Each row is a point on a tangle of strands that fork, close into loops and nearly touch. The rows are in no order.
Two points are linked if the straight distance between their rows is under 30.9.
tep: [ 59 -21 -26  22   3 -18  23 -34   5 -61  44]
veni: [  1  18  33   0  15 -48  24 -43 -46 -17   2]
Vig: [ -9   3   3   0   0  17 -15   6  19  13  -3]
gutur: [  2  12  23  10  17 -43  23 -42 -39 -19   4]
nez: [-21  -1  -9   5 -14  -8 -44 -12 -10  34 -40]
zafoz: [-20   4  -7   4  -1  14 -35 -18   1  16 -26]
Nif: [ 18  10   8 -13  14  40  11  22  28  -4 -10]
mugo: [-28  -5  -4  15  -6 -11 -13 -15  -4  16  -5]
keta: [-25 -15   3  -9 -27 -34  -7  19 -16  53   2]
paka: [ 42 -22 -25  22   5  -9  16 -21  13 -57  49]
Nesa: [ 24  13  -3 -16  14  42   1  13  11   4 -52]
bor: [  4   9  -6  -8  19  43 -23  -9  20 -11 -15]
voku: [-21   2  19   0  -9 -53  35 -19 -47  10   2]
Binog: [-11  -8  -1 -13 -21 -33 -32  24 -14  60 -18]
muf: [ 27  10  10 -15  14  40  26  34  36 -22  14]
molal: [ -5   7   1  -3   4  23 -20   5  17  16 -17]
Fime: [  4  14   4 -13   9  33 -15   6  17  12 -31]
magip: [-12  -4   1  14  -1   4   4   4  16  -9  27]
dokov: [ -8   4  19   1 -17 -53  54   3 -33 -16  38]
moge: [ 11  11  -1 -15  19  45  -9   4  21  -2 -26]
Nom: [  9   8  -1 -15  -8   0 -42  13  -4  43 -49]
tufe: [ 12   8  -2 -15  -5  11 -36  12   0  36 -56]
sekek: [ 19   8   5 -12  20  46   4  13  31 -20   2]
zirep: [-17   1 -19  12  17  26 -43 -36  -3  -7 -23]
fabe: [-11   8  -7  -1   2  22 -42 -15   4  16 -35]
kato: [ 14  12  -3 -17  -2  23 -38   4   0  25 -67]
Tuki: [ 30 -18 -22  23   3  -5  12 -10  19 -54  52]
tefu: [-32  -9   1   7 -17 -28  -5  -1 -14  33  -4]
Dodof: [-22  -3   8  16  -5 -38  24 -16 -25  -2  12]
gazad: [ 30  10   0 -14  14  39  28  30  17  -2 -39]
bikup: [ 21   4   1 -10  24  48  -2   7  32 -28  14]
zovop: [ 17  -2   1   2   7  24   6  17  34 -32  45]
dimel: [  0   7  14  19  17 -37  24 -39 -30 -27   7]
vez: [ -4   8  -9  -5  -5  15 -50 -14   0  23 -51]
Fal: [ 24   0  -9 -12  31  56  -6   0  29 -40  13]
nudo: [-13   1 -17   7  18  33 -37 -33   6 -15 -14]
zafaf: [-14   3  22  -4 -21 -54  55   2 -44  -3  33]
sotep: [ 29  -8 -12   0  19  37  -8  -3  32 -46  40]
Gis: [ -4  -7   1 -16 -20 -26 -40  22 -12  57 -29]
lakib: [-23 -10  15  -1 -28 -51  50  11 -37  11  32]
Mevif: [ 19 -14 -13  17   6   5   3  -6  22 -42  50]
kezem: [-31 -17   5  -2 -28 -41  19  16 -21  34  20]
luf: [  8  -8  -8  16   6   4   7   2  21 -35  46]
Vovu: [ 25  15  -7 -20   4  31 -22   9  -1  16 -74]
Futup: [ 20  15  -5 -19  21  53   2   9  17 -11 -41]
rapug: [ 25 -10 -12  -7  28  45 -12  -5  33 -45  33]
momib: [-23   0  -7  12   0   5 -24 -17   1  12 -13]
Zirum: [-30  -7  -2  14 -11 -24   1 -10 -14  22   0]
fudub: [-11  -4   3   8 -29 -31  38  30   3 -20  65]
Tuzoz: [-23  -1   9  12 -10 -43  27 -14 -32   9   7]
Papu: [ 25   9  10 -11   6  34  19  33  40 -21  27]
zavi: [-24  -5  -5   6 -14 -17 -30  -9 -12  39 -25]
Mokik: [ 23  12   2 -17  17  47  22  26  25  -6 -20]
nonol: [-13   4  -7  -1 -14  -1 -51 -12  -7  33 -47]
puba: [-28 -18   4  -5 -29 -39   7  22 -18  43  14]
geg: [ 29  -7  -9   3  13  28   2   8  37 -43  51]
teved: [  1  -2   5  24  16 -31  18 -39 -26 -29  12]
Gem: [-11  -4   5   3 -30 -43  52  27 -14 -18  60]
soz: [-16 -15   2 -17 -26 -37 -18  29 -19  62  -6]
Bove: [-13  -4   8   4 -23 -47  50  16 -21 -15  50]
Buni: [ -2  -7  -1  14   3   5   2   6  20 -23  38]
Ginor: [ 34   8 -11  -9  12  41  36  32  12  -1 -51]
limoz: [-17  -4   1  21   2 -26  15 -20 -18 -11  15]
Mipof: [-28 -12  -4   4 -20 -40 -13  -4 -27  42 -16]
Bom: [-12   1   3   5   0  13  -5   5  19   0  17]
lotub: [ -6   2 -11   2  19  36 -32 -19  11 -12  -9]
ped: [-28 -15  10  -3 -30 -46  34  13 -29  25  24]
neb: [-16  10  27   2   0 -52  31 -29 -48  -1   4]
zat: [ 22  15  -6 -19  11  45  -9   4   8   6 -63]
vut: [ 14   5   8  -4   8  29   7  18  35 -20  30]
rokun: [ -7  -5  -1  27   9 -21  12 -30 -16 -24  15]
movif: [ -2  -1   0 -13 -14 -16 -45  16  -9  50 -37]

A fork is a point with three links, a tip a point with one. Leave the first point through the second and follow the links. Name the first fork or tip that comes.
fabe; vez -> zavi
luf; Mevif -> tep
Fal; rapug -> muf
momib; mugo -> Mipof
rokun; limoz -> neb
moge; bor -> zirep
Buni; magip -> moge
Nif; Mokik -> Ginor
limoz; rokun -> veni
lakib; zafaf -> fudub

A piece is two or more points that can be reached from each other along the links. Count, over all rows, the pieces, the separate loops (a circle has one, a figure eight two, a Y none), the forks (points with three links) and the tips (points with one).
pieces -> 4
loops -> 0
forks -> 1
tips -> 9
